Points on a hilly landscape, in no order, each with its height.
From any point a ball rolls to the lowest of the 2 points nearest to it. It stops when none of these is lower. Distance is the straight distance between rows; heights are no part of it.
<399> h=467: [ 23  -1  -6  11  20  41 -47  -1 -19 -13  19  43 -28   8  -8   5  13 -15
 -33   4  35   9  -7  27   4 -28  44   9   5  19 -10 -17 -32  55   9   1
 -13  14 -10 -33  22   0  29  12  21  14   4   6]
<902> h=596: [  2  16 -24 -14   7  -4   3  25 -26   4  -1  -1  19 -17 -13 -19 -14 -10
   5 -16 -34  17  20   9  27  28 -60 -32  27  26  19  37  19 -15 -30 -26
  37  -9  31  18  10  32   8   1 -25  -4  -6 -30]
<695> h=254: [ -6 -25 -14  28   0  11  44  12  25 -12  18 -24   6 -20  -3 -25 -40 -56
  37 -15  10  19  12  11  -6 -25  26 -21 -11 -34  12  54  79 -16 -27  16
  46  11 -11 -19   6  -4  12 -26 -14  30  17 -51]
<305> h=388: [-31  -5  -6   3 -11 -58 -14 -28  67 -33  15  -1   6   4  17   6  -6 -42
  31  -6 -19  12  42  35 -27  15  -6 -18 -35 -14   5  39 -19  -1  -5  14
  16  40 -29   4  14  22   8 -18  50  -2 -12 -24]
<596> h=23: [ 26 -14  11  20 -36 -10  31 -23  11  22 -24 -20   2 -13  38  26   6  11
  -2   5  -7 -28  13 -50   2  -3 -47 -24 -43  -1  -3 -12 -29 -29  40  -7
 -57  55 -46 -10 -30 -16  -3   1  31 -42 -44   1]
<698> h=333: [ 24 -16 -19   6  16   7  -3  -3   2 -37  45  25  15  16  -1  32  32   4
  -8  14 -15  17 -55  48 -46  -8  57  41  13  -3 -33 -18   5  12  28 -24
   3  -4  -3  10   3 -13   7 -44  26   8  -1  53]
<499> h=394: [  2 -38  12  11   3  -7  50 -22 -12  39  -8 -14 -18 -32  17 -13  -6  38
 -10   3   2 -41  -9 -15   4  10 -17 -25  -7  -1 -23   0   1 -41 -22  66
  -6 -14   4  27  18   3 -48 -23  -7  16  -1  -3]
<234> h=119: [-20  17  12 -41  -5 -22  -2  21  11 -11   0 -14 -13  14  17 -24   6  11
   0  -7 -23 -16  15 -21 -13  -9 -15  53   5 -27 -30 -40  -6 -27 -16 -10
 -43 -16  41 -34 -35 -17 -22  17   4  -7  -1  16]
<393> h=198: [ 37 -28 -37   8  -7  15 -24  33  17   8  27  -3 -10 -28 -11  12  24  -6
 -30 -19   0  11  12   4  29 -46  19   7   3 -10  -9 -11  -4  34  20  15
  13  32  27  24 -17 -18  30 -12  20  26  -6 -15]
<864> h=89: [ 17 -15  15   1 -17  -7  53 -30  16  24 -25 -22  -1  -8  30  14  12  27
  12  32  25 -41  -3 -42 -13  -6 -11  -5 -26 -36 -25  -5  -4 -42  17  10
 -50  28 -48   4 -31 -15 -26   1  15 -28 -25  12]
<502> h=258: [ -4   1  -9 -30  21 -17  -2 -42  17  12  17 -14   5 -31   8 -11   0   1
   4  -1 -26  28 -20  43 -22  26   2   6 -33 -11 -17   3   9 -66   2  34
 -13  32  14  23  10   1  -2 -13  40 -15   0  -8]
<601> h=169: [ -6  27  23  -3 -25 -22 -16   2  -3  -7 -37 -18   3  14  28   6  -5  15
 -14 -10 -16 -33  24 -30  -5  14 -54   8  -2   3 -15 -27 -54 -20  14 -39
 -55   1   7 -26 -29 -11 -14  32  19 -43 -40  22]
<292> h=485: [-56  41  30 -24  -2  -5 -31 -44  24 -14  -5  20 -12  35 -27  -5   4  -8
   6  21  27  14   5   0   5  27  22   0 -13  16  30  -6 -18  29  -5  -4
   7 -42 -15 -12  11  10  -7  21  -1   5  11   3]
<321> h=537: [-68  36  25 -17 -10   8 -54 -42  26   2 -12  17 -19  13 -36  -4   7 -19
  -1   7  43  26 -16  -8  25  19  43  -4 -37  11  60 -19  -4  49  31  20
  22  -4 -15 -11  -3 -20  10   0  -7   1  12   0]
<1084> h=166: [ 14  -3 -17   6  11   2  34  27 -27  -5  -4  -1  21  -8  20   3 -19  -3
  18   6 -21 -14  -1 -15 -10  -4 -20 -14  23   3  -9  20  53 -20  -3 -21
 -16  37   8  -9 -17  14  -3 -22  -8 -15 -16   3]
<294> h=571: [-48   3 -11  -7  12  27 -16  17  -6  -8  27  23 -20 -21  -4 -20 -12 -20
   9  12  52 -16   9 -19  11  -6  42  16  22  20  13   6  43  42 -13  29
  22   2   4 -28 -10  13 -11 -15 -23  42  10  11]
<365> h=421: [-50  40  24 -30   7 -41 -23 -44  20 -18   8  15  11  29 -12  -8  11   6
  22  17   3  21  -1  29 -32  53   4  16 -17 -10   5   2 -36 -15 -11  -5
   9 -46 -19  11  29  23 -21  23  18   3  18   9]
<887> h=199: [  7  -1   5  24 -22 -10 -46  -2  25  18 -13   5 -15  16 -17  23  17   6
 -25  -8  20  -4  25  -6  34  -7  10 -25 -14   1  14 -14 -68  55   6  10
  14 -19  -6  33  17  -7  13  15  18  13  -1  -1]
<498> h=550: [-19   9  -1 -11  10  43 -10  54 -28 -11  13  17  -9   9  -4 -26 -11 -23
   5   3  46  16   4 -20   7 -32  42  41  19  -6  10 -10  41  32  -7   0
   1  -3   2 -44 -14  -6  -3  13 -24  26  25   1]
<132> h=401: [-19  12  31  -8  -6 -17  38  -8 -16   5 -30 -10   6  31   5 -20   2  24
  16  13  10 -23   5 -25 -13  27 -37  -2   7 -21  -2   7 -20 -36 -31 -12
  -4 -51 -23  16   5  16 -40  19 -23  -9  19   5]
<638> h=473: [  7 -40  40  51  -9   2  37 -13  11 -22  14  18   4  15   4  -6 -10 -12
  16 -19  27   1  -3  10 -32  -3  36   3  -8  -2   6  33 -22   6 -11  26
  41 -54 -42  -8  41  14 -12 -19 -14  34  30  -2]
<272> h=267: [  7   3 -20  25  35  28 -26  36 -62 -27 -11  20   9  -9   9   7 -35 -13
  -7 -15  -9  -4 -10  10  -5  -1   7  -7  47  51  19   6  38  35 -11  -7
   7  14  25 -39  44  16   4 -10 -23 -21   3   1]
<415> h=711: [ 11  -6   7  12 -18 -23  -3 -15   5  56 -42 -29   1 -22 -24  13   7  34
 -16  -6  -8   0 -10 -21  45  17 -21 -36 -12   6  27 -21 -20   7 -10  16
  24 -21  15  52   6 -27  -5  15 -17 -11  -5 -19]
<943> h=671: [ 19   6  12  17  10 -10  41 -11 -23  22 -33 -42   2   0 -25   4 -22  31
   5   7 -26 -16 -35  -1  -6 -15  10 -26  37  -3  11 -29  38 -24 -40  -9
  20 -57  38  15  23 -33 -15  13 -31 -18  10 -16]
<318> h=462: [-16 -11   5   4  20 -16 -37 -18  28 -42  19   5  -7  18  10  -6  12 -10
 -13 -25 -24  23 -16  50 -46  -6  42  59 -10 -25 -22 -34 -31  -8  13  21
 -17  12  14 -23  22 -19  -2 -13  55  -8  20  17]
<738> h=331: [ 29 -21  -3  -2  13  37  43  -4 -28  41  13   9   2 -30  -6   5   4  24
 -15  26  17   8 -51 -13  14 -17  37  -3 -11  -1  -8  -3  49 -12  14  38
  -7   7 -10  21 -10 -11  -6 -18 -29  23   5   6]
<270> h=141: [  3  20  -9  -8 -14 -20 -62  39 -47   6 -47   6  16  11  -4   1   8  28
 -19 -11  10 -11  24  -2  26  34 -20   1  33  -7  -7   1 -49  19 -10 -32
   9 -22  37  42   4   9 -12  29  -2 -14  20  11]
<528> h=197: [-13  12   9 -28  10  -9   5   8 -21  19 -16 -24 -25 -12  11 -33 -12  32
 -17   9  -4 -38  13 -25  10 -13 -16  16  17 -23 -34 -36   1 -34 -30  27
 -35 -16  40 -13 -12  -5 -42  27 -12  -6   2   4]
<160> h=168: [ 28 -26  -2   7  -6   8  57  -5  32  -9  11 -25  13   3  27  -6 -12 -25
  35 -11 -20  26  -1  11 -22 -16 -21  -3 -36 -16 -17  45  37 -70   7  -8
 -25  60 -31 -10  -7   6  17  -6   8 -20   4 -26]
<972> h=247: [ -5  20 -13 -17  19   0 -20  48 -69  11 -26  -8 -13 -19   1 -19 -21  41
 -20  10   2 -45  16  -6  17   2 -13   1  57  -8 -19 -14  14  -4 -40   2
   2 -22  60   8   8   9 -27  19 -27   0   0  -1]
<328> h=335: [-25 -16  22  10 -26 -17  15  -5  21  39 -14  -1 -24  10   0   1  19  37
   6  24  46 -47  25 -48  26   8   9  -4 -12 -23  -7   3 -44  18  -4  38
   8 -32 -32  35   0   7 -42   2  -7  28  21  10]
<168> h=597: [-84  12  27 -19 -10  -6 -37 -22  11 -15 -16  26  -9  -7  27 -22  -7 -33
  23 -10  52 -10  11 -26   0  32  27  26 -27   2  28  -7   7  23  14  29
  -8  29 -26 -48 -12   0 -17 -21  10 -12  24  20]
<1064> h=266: [ 23  21   3 -25  10  16 -18 -14 -29  12   3  16   6  14   0   6  19  29
 -12   4  -2  18 -25  19   0  14 -16  22  -6  -1 -25 -15 -26 -28  26 -17
 -30   3   3  19  -6   1   4  25   8  -8   1  29]
<1087> h=103: [ -2 -14   5 -13  -5  29  13  48   2 -12  30  18  -2   7  11 -13  26  -3
 -17 -19  -3  33 -17 -23  10  -9 -17  55  -2   4  -6  -8  -4  -6  31  -3
 -17  -7   0 -17 -36  -7  -3  -3 -23  23   2  20]
<1038> h=124: [  6   7   5  -5  15  21  24 -38   6  -4  22  36   1  -1  -2  20   4   2
  -2  22   2 -12 -33  14 -13  13  -6 -19  -8  50   0   4  13  15  21  -5
 -16   7 -22 -21   5  33   5 -26   2   2 -26  22]
<930> h=624: [ 18   8  -4  21  12  14  46   7 -33   8 -14  -6  23  -7 -25   1 -29 -12
  21 -13 -34  33 -29   9   4  18 -19 -45  27  26  35  30  49 -23 -32 -30
  51 -25   7  13  30   1  12  -2 -45  -9   9 -28]
<783> h=346: [-16  20  15 -30  16 -15  11 -28 -19  -8   7  14  10  25   1 -12  -2  18
  12  23  -5  -4   4  27 -21  44 -36  -2  12  10 -17  16 -14 -30 -25  -6
 -11 -36 -16   1  18  44 -29  11  -6   1   1  14]
<574> h=691: [ 23  11   8  11   3  -9   1   7 -35  49 -55 -36  -2  -3 -33   8 -11  34
 -19 -11  -7   8 -23  -4  33   2  11 -19  27   1  29 -22  -5  -2 -29   4
  34 -51  35  39  31 -31  -9  32 -33 -20  19 -21]
<541> h=284: [  9  14  31 -23   1   3  39 -31  10 -14   2 -26   8  34  -4  -8  -4  22
  10   4 -36   3 -11  11 -22  -5 -60   3  -5   5 -15 -18  -9 -77  -7 -43
 -37 -34   6 -13 -18 -11   0  41  -8 -22 -27   4]
<473> h=507: [-10  18  -2  31 -10   0 -18 -13  16   5 -21  -1 -12  20 -23  31  -6  -3
   1  35  36 -44 -21  -9  -6 -23  83  -1  17  -3  22 -34  19  76  -7 -20
  11 -32   1 -12   8 -33  12  -9  -5 -15   6  21]
<139> h=180: [  7  15  10   9  -3   8  29 -36  30  -2  16   2   4  10  -7  21 -11   1
  -7   8 -34 -11 -22   1  -5  -6 -30 -34   1  55   3  -5   1  10  13 -25
  -4 -20   8 -14 -12  10  14 -18  -7   5 -45   2]
<250> h=509: [ -5  -2  10  10  -2 -19 -27 -21  43 -42  17   8   1  39   3  10  11 -26
   9  -7   2  16  -8  41 -50 -24  65  41 -18 -38 -10 -14 -25  14  24 -14
  -3   9 -23 -25   4 -24  18  -2  49 -13  15   3]
<787> h=506: [ 22 -30  -6  24   5 -13   0 -12   1 -19  11  14  14 -10  -8   6   4 -11
   6  -7  18  20  -3  48 -28   5  54  -5  11 -24  -9  33 -21   5 -11  15
  45 -30 -28  35  41  13   9 -12  18  31  31  -5]
<303> h=453: [-38   9  -4  11 -14 -33 -28 -11  38 -39  -2   6   6  17   7   3 -22 -55
  24  -9  -9  -4  51   6   3  26 -34 -34  -6  22  37  31 -11  25 -12 -13
  26  22 -17 -23  25  28  15  -6  23 -11 -15 -21]
<295> h=433: [-26 -12  24  13   3 -23  31 -59  16  38 -18  -7  -6 -16  20   4 -22  25
  23  30  12 -54 -14  -3 -20  28   5 -29 -18  -5  -9  -2   1 -15 -14  54
 -10  -8 -20   7  23   6 -39 -37   7 -12  -6  10]
<670> h=466: [ 10  20 -20  24  -5 -16 -44 -16  13  -8   2  11 -14  20 -20  39  -6  -9
  -1  38  30 -35   8  17  -9 -30  64 -17  28 -10   0 -12 -11  78 -12 -31
  16 -17  -8  -5  27  -7  21   9  31  -6   2  16]
<46> h=24: [-17  -4  11 -22 -20 -18  -6  59  -8 -15  -7  -9  11  14  24 -14  22   3
  -5 -23 -20   6   4 -36   4  12 -40  69   5  -6 -13 -21 -16 -26  28 -22
 -34   2  22  -6 -54 -17 -23  -5 -18  -9  -3  38]
<776> h=244: [ 28 -30 -15   2  22  54  42  40 -12 -23  45  -4  -1 -23   6 -22  -4 -21
  -7 -29 -23  48 -17   6 -12 -36   9  24  -3  18 -21  19  51 -39   3  31
  -3  17  16 -22  -8  -2  11 -10 -25  38   0 -19]
<378> h=649: [ -6   2   9   9   2   2  56  13 -29  30 -31 -25  15 -14 -15  -3 -13  20
  23  -3 -26   7 -41 -29   2  11  -8  -9  20  10  30 -12  56 -23 -13  -4
  23 -22  17  19  -5 -18 -18 -23 -56 -12  11  -9]
<367> h=147: [ 31 -33 -34   7   8  32   6  56 -15  21  28   5 -16 -44   3  -7   2  -6
  -9   0  25 -11  28 -22  41 -47   3 -13  10  -5 -10  24  23  16  -5  42
  18  41   8  13 -10  14  12  -3  -9  38  -7 -23]
<286> h=423: [ 17  -5   3   8  15  28 -17 -17 -25  18   6  35 -21  -2  13   8   7  32
 -22  16  40 -34  -8   4   4 -10  32   0   3  11 -32  -8 -32  27  -1  36
 -20   1 -22  -5  24  19 -11  15  11  19  11  25]
<1081> h=539: [ 31  -8 -26   8  -1 -13 -10  -1 -15  18  -6   9  28 -17 -10  20   9  -1
   8  -8   4  33   8  24  11  28   3 -28   3 -11   6  37 -13  -3  -1 -10
  43  10 -18  64  29  18  16  -5  18   3  14 -16]
<729> h=471: [ 28   1 -48  -5  -9  12 -16  27  27 -20  28  -9   4  16 -30   6  10 -49
   3  -7 -10  49  23  29  12 -50  22  -3   0 -29  18  20  15  35   4 -41
  22  32  -1   1  -9 -20  68  14  14   9  14 -40]
<726> h=294: [ 17 -19 -22  13  23   3 -15 -19  17 -28  42  11  -3 -10 -23  14  28   2
 -19 -10 -27  30 -42  48 -25 -18  44  14   7  12   0 -16  -1  22  27   0
  22  -3  12  17   1 -13  26 -34  29  16  -4  12]
<593> h=134: [ 31  -9   2  10 -24 -15 -25  12  -3  16 -25 -14   1  14  12  13   3   7
 -17 -13   8 -23  42  -7  24 -19 -16 -22  -4 -10  -4  -2 -61  12  -7  -1
 -12  13  -8  14  14  -5  11  36  23  -9  -1 -21]
<202> h=734: [-15  18   3   0 -11 -24  14 -19 -17  43 -49 -21  -6 -19   0  12   7  52
  -4  16 -15 -40 -17 -39  21  47 -51 -25   4  10   6 -26  -8  -9   2   2
  -2 -21  19  40 -17  -7 -41  -4 -16 -26 -22  15]
<938> h=379: [ -6  -2   4   3   7  -3  -3  -3 -10  29 -16   3 -23   6   8  -5  -2  37
   3  36  55 -61  21 -14  10 -14  39  -2  20 -33 -29  -7 -23  24 -35  23
  -5 -29 -14  14  16   3 -36  18   0  16  17  14]
<661> h=440: [  7 -25  28  19 -12 -13  61   1   9  -6   0  -8   6  18  12  -7  -7  11
  20  -6   0  -7  17 -10 -13   5 -12   1   3 -17  -5  35 -12 -28 -24   6
  18 -56 -27   6  17  13 -30   8 -12  22  30  -9]
<1072> h=201: [ 26  15 -18   2  -1  -2 -46  64 -73   1 -24   5  11   1   4   5  -4  33
 -20   7  19 -25  20   3   2   1  11  21  52 -25 -28  -4  -1  21 -17 -21
  -1 -18  43  27   9   2 -10  25 -13 -11  19  15]
<780> h=625: [ 27   5  -1 -11  -8  -3  33  18 -49  24 -35 -19  24 -16   1  -9 -10  27
   2  -1 -17   1  -1 -11  22  27 -75 -43  11   1   5  33   7 -50  -6 -28
   3   0   2  36  -7  19  -2  25 -34 -20  -3 -14]
<963> h=243: [ 24 -28 -39   4  17  14 -21   0  27 -25  55  22 -22 -27 -13  14  33 -24
 -23  -6  -3  14   7  38  -5 -27  20 -11  -5   4 -16  13 -16  36  21  20
  20  39   5   0 -10  18  34 -31  34  35 -14  -4]
<505> h=367: [-14  15  13  -1 -33  -2 -13 -21  57  14   4  -3  -7  14 -45  14  29 -18
 -11  -5 -17  50   0 -19  35   2 -19 -42 -48  22  54  -8 -19  33  32  -2
  25 -14  -9  25 -21 -16  41   8  -8  19 -29 -26]
<217> h=152: [ 19  -6  22 -17  -6   7  24 -25  -7  24 -18 -12 -15  -9  25  -6  17  23
  -9   8  16  -6   3 -19  -5 -14 -21  19 -32 -32 -35 -16 -33 -63  14  14
 -67  24 -38 -16 -24 -15 -18  51   8 -25   4   3]
<215> h=420: [  0  10 -22  -8 -20   4 -35  -9  37   2  14   2 -11  10 -47   9  19 -49
 -10   4   2  52  14  25  32 -15   2 -39 -27   4  53  11 -11  53  18 -12
  27  25 -18  15  -9 -14  68   6   2  10  -5 -32]
<310> h=257: [  17   -9   19  -16   -4    4   52  -16   -4   -9  -10  -38   17   33
   15  -12   -2    4   33   -3  -25   18  -18    2  -38   -9  -31   36
  -21  -22  -17  -14   14 -100    6  -33  -53    8  -27  -28  -24  -32
    2   31   -8  -50    1   13]
<543> h=319: [ 11   1 -44 -18   4  -1 -16  49  -9 -42  42  33  14  -3  13  13  27  -6
   1   9   0  -3   4  14 -22   6   0  43  32  -9 -42  15  11  18  16 -37
  -2  26   7   7 -26  27   6 -21  21  20  -9  39]
<456> h=307: [-32  30  24  -3 -28  -6 -11  -9  43  25 -19 -20 -19   8 -18  11  14   7
 -16  -6  -6   0  11 -52  41   9 -31 -14 -33  29  24 -27 -28  24  21 -11
  -4 -25  10   3 -44 -14  -2  17 -17   2 -34   2]
<259> h=253: [ 16  -4  20  30 -26   0   3 -11  16   4  -5  22   1  20 -15  44  31  19
 -11 -10  -1   3   2 -19  16  14 -24 -30  -7  31  20   3 -70  46  26 -14
  19 -45 -26  38   5  14   5   1 -15  26 -12   8]
<998> h=370: [ 31   6 -50 -26   9 -14 -22  32  -6  -8  31  13   0 -26   2  17  15  11
  -5  19   6 -25  30  26  -8 -11   7  12  34 -30 -61  17  10  14 -18  -4
  10  17  30  37 -12  34   0  -4  28  26  -9  10]
<55> h=194: [-29  14   4 -19  19  11  10 -36  17 -27  49  42 -13   3  -6   6  15  -4
   9  26  14  -3 -36  20 -28  11  35  20   0  24 -20   2  20  21  20   4
  -7 -24 -22 -24 -12  24  -9 -35  -1  29  -9  30]
<420> h=583: [-70   7  25  -3  -6   9 -43  -4  24  -7 -11  13  -7   2  -6 -26  -5 -39
  10 -22  41  26  -4 -14  10   6  49  34 -34 -10  52 -13  14  40  31  30
  13  15  -8 -39 -16 -28   3 -13  -5   7  24  -6]
<187> h=287: [  7 -16  16   7  36  46  25  -4 -19   8  27   3 -11 -18  -4 -27 -21  -8
 -21  -7  -5  26 -45   8  -2 -29  20   6 -15  22   2 -16  38 -19   2  43
 -12   8  11 -39  11  -8   5  -6 -25  27   4 -15]
<159> h=200: [ 14 -34 -34  12  21  39  29  27   8  -2  40 -15  -9 -48   7 -21 -21 -29
   4  -8  -6  17  15   9   4 -27   5 -12 -13   3 -13  41  59 -15 -11  45
  14  42  14  -1  -3  16  12 -31  -5  39  -5 -36]
<992> h=224: [ -7 -14   2  -3 -38 -15  16  25  47  20  -6 -20  13 -10   0   3  16 -19
  10 -16  -5  30  26 -45  33   0 -20   1 -32 -24  32  22   3   3  23  -7
  17  17 -12  23 -45 -15  14  -3  -4   7   4 -29]
<342> h=114: [ 40 -28 -32   3  -1  -3  33  18   5   8   9  -8  16 -17  34  10  -2  -6
  15   1 -18   5   3   3  -9 -10  -7   0  -5 -13 -28  33  31 -32  14   4
 -19  65  -5  17 -10   6  13 -24  18 -17 -11  -2]
<797> h=510: [ 24   3  -3   2  22  39 -20  42 -33 -12   8  20 -25   7   7 -13 -16 -15
 -11 -11  28  -1  25   5   6 -50  38  22  27 -13 -17  -6   5  23 -27   0
 -18  19   0 -44  13  -2  13  39   4   9  20 -13]
<369> h=569: [ 24  -6 -18  -6  16  -6 -25  29 -31 -11  -7   2  24 -11   2 -20  -4  -6
  -2 -26 -25  31  20  34   7  22 -32  -8  18  -2   0  32  -4 -25 -21  -6
  27   8  22  32  34  24  12  11   9  -7  14 -26]
<246> h=239: [-28  45  25   3 -22  -3 -20  -9  11  -4 -40 -23 -27  19  -4  -2  -7   5
 -21   1   0 -27  24 -48  17  -6 -41  -6  -8  31  13 -45 -31  21   9 -39
 -46 -16  18 -48 -43 -22 -11  40  -8 -39 -49  14]
<552> h=75: [ 33   7  -9   9 -28 -23 -49  37 -34   7 -36   3  12   7  19  22   4  23
 -17 -17   8 -39  46   3  28  13 -46 -16  21 -14 -19  10 -69   7   3 -37
 -12  20   9  31   5   9   4  20  21 -21 -10   2]
<939> h=196: [  8   3  -7 -32  20  -1   4  -8  -7  -1  32   3   4  -9  13 -13   7  10
   5   8 -12  18 -13  37 -25   5  10  38  -7 -20 -44   2  10 -50  -4  24
 -29  15   5   3   1   6  -8   8  17   8  19   6]
<161> h=263: [-14   4 -24 -16  13  13 -20  16  -4 -32  45  45  -7  -3  -8  10  34   6
 -10  12  10  -8 -12   4 -13  16  13  29  36  31 -24   0   4  53  13 -10
  13 -20  14   0 -13  33  -5 -27  -5  40 -11  37]
<779> h=357: [-19 -12  -3  15  23  23 -35  22  -2 -31   3  -8  -4 -10  -7 -33 -17 -42
 -17 -44 -18  41  -1  11  -3 -23  26  19   4   6  33 -23  11  17  -3  20
  18  11  36 -44  19 -28  15  -8   3   0  16 -33]
<954> h=362: [ 39 -14   7  -8   9  27  54 -30 -16  33  -1 -17 -16 -17  -7  -1 -11  34
 -16  22   4 -14 -19  -7  18 -23  -8 -36  -9   1 -20   3  18 -38  -9  28
 -14  -3  -6  18  -9   3  -9  12 -21   9  -9 -13]
<789> h=220: [ 40 -12 -28  34  17   8   2  42 -51 -31  -7  15  35  -2  31  20 -27 -17
   9 -10 -28 -14  -3   8 -21   5 -10 -16  44  30   2  26  35  18  -3 -33
   0  43   9 -16  29  23  17 -33  -5 -26 -13  13]
<883> h=540: [-86  33  27 -18   8 -20 -10 -33 -10   1 -33  -7   0   7  11 -29 -30 -20
  36  20  25 -22   3 -18 -17  35  20  17 -11  -3  35 -17  38   0 -22  16
 -10  -7  -3 -50   1  -7 -37 -15 -12 -18  31   7]
<194> h=501: [-52  -1  -1  -4 -12 -13 -26 -12  42  -7  12  14 -26   2   1  -2 -10 -34
   3  -9   7 -19  42 -17  29  10 -29 -33  -7  40  38   5 -19  48  -3   6
  24   4  -3 -20   8  19   7 -11   2  13 -16  -6]
<188> h=293: [  0 -14  20  19 -35 -22  20   8  16  27 -14   9   4  13  -9  19  33  35
   0  -4  17  -9  14 -39  18  21 -17 -13   0  -9   3  23 -58  25   6   2
  32 -55 -34  62  -2  15 -21   4 -20  37  10   3]
<1062> h=311: [-12   7 -16  13  36  25 -41  40 -44 -21  -6  -1   3 -10 -13 -20 -23 -19
 -20 -22 -22  23  -8   8  16  -8  14   6  31  25  39 -27  41  27 -15   1
  16   3  52 -36  18 -14   9  -1 -27 -15  10 -17]
<712> h=320: [ -8  -7  -2  -8 -13 -61  -1 -54  61  12  -5 -27  17 -12  -3  10  -5  -2
  14  -3 -40  11  17  29 -16  16   1 -22 -38 -22  -6  13  -7 -41  -8  26
  13  14   3  43  17  -8   5 -14  40 -10  -8 -24]
<771> h=515: [ 30  -3  -7   6  -7   4  -7  20  17 -37  15   5  26  39   0  10  11 -32
  13  -6  -7  40   7  34 -26 -32  28  30  -9 -30   8  14  -4   5  32 -59
  -2  31 -33 -16   2 -17  63  13  32 -20  17  -8]
<1015> h=323: [ 31  41  17 -18  15  21   0 -39 -43  22 -20 -11  16  14 -23   9  -7  41
  -6  35 -10   2 -49  21  -3  16 -16 -15   6  17  -5 -27  14 -28   1 -39
 -13 -20   6  12   9  -9  11  32 -13 -38 -13  14]
<382> h=419: [ 25   7 -49  10  -6 -21 -40  14  -6  19   4   9   3  -8  -8  32   3   4
  -6  38  29 -44  28  15  20 -12  28 -31  34 -18 -18  16  -2  57 -26 -17
  22  19   8  26  14  15  17   2  21   5  -5  17]
<136> h=487: [-46  24  15 -12  16 -35   9 -43  -6  11 -24  -5  10  -8  10 -14 -21  -7
  40  27   7 -25 -20   5 -35  43  19   2 -10  -7  12  -9  37 -21 -11  23
 -10  15  -6 -11   7   3 -29 -38  -2 -30   8  12]
<760> h=408: [-29  -4  17  11  28   6 -42   6  -1 -42  11  12 -14  14  -2 -27  -8 -20
 -20 -27 -10  20 -15  28 -28  -1  40  49   8   3  11 -43 -21  16  -3  21
   3 -25  29 -44  27 -17 -11  -8  12   0  25   6]
<999> h=228: [ 16  11  18   6  -1  10  33 -28  11   2 -18 -33   0  13   2   8 -21  14
 -11  -4 -44 -27 -21 -16  -1 -13 -51 -33   3  36   4 -35  10 -18   2 -38
 -28 -14  26 -27 -21 -18   2   5 -12 -24 -48   4]
<626> h=538: [-42  -5  -4  -1   6  11 -10  -6  15 -11  24  20 -16 -17  -9 -13 -21 -26
   4   1  15 -15   7  -9  12   8  -7 -19  14  47  23  15  24  38 -19  17
  32 -12   8 -28  13  28  -3 -24 -20  30   0  -1]
<372> h=167: [ -4 -11   5 -21 -20  25  27  27  18   9  25   6  15   1  -1 -21  25 -19
   6 -24  -8  58 -10 -37  21   6 -37  28 -34  -9  24  21  23 -20  41 -11
   4  16 -28  -4 -50   4  17 -10 -27  12   2  -6]
<1073> h=213: [ 30 -35   4  -4 -14  15  49 -12  20  -6   3 -41  22  11  17  -8  -6 -11
  30 -31 -46  35 -10  -3 -19 -27 -19  33 -39 -19  -6   7  33 -86  16 -19
 -34  43 -13 -20 -21 -37  22  16   0 -41   7  -9]
<19> h=90: [  9  -6   3  -7 -21 -28   4  -1   1   3 -14  -9  13 -14  41  10   5   8
  -4 -14 -28 -20   4 -19  -3  20 -60   0 -18   6 -17  -7 -27 -44  29  -3
 -47  46  -6 -10 -25  -2  -8 -15  22 -37 -36  15]

Where does a ball stop that starts at each point below?
<670> | <1038>
<415> | <783>
<498> | <552>
<369> | <783>
<729> | <596>
<168> | <367>
<294> | <939>

Call two points neighbours if one is among the 2 nearest of the other. Go from one point of each pair to the other, from neighbour to neighbour, staying as low as possible. Name the highest point that can't be avoided.
<552> / <46> | <972>
<342> / <1038> | <541>
<552> / <596> | <505>
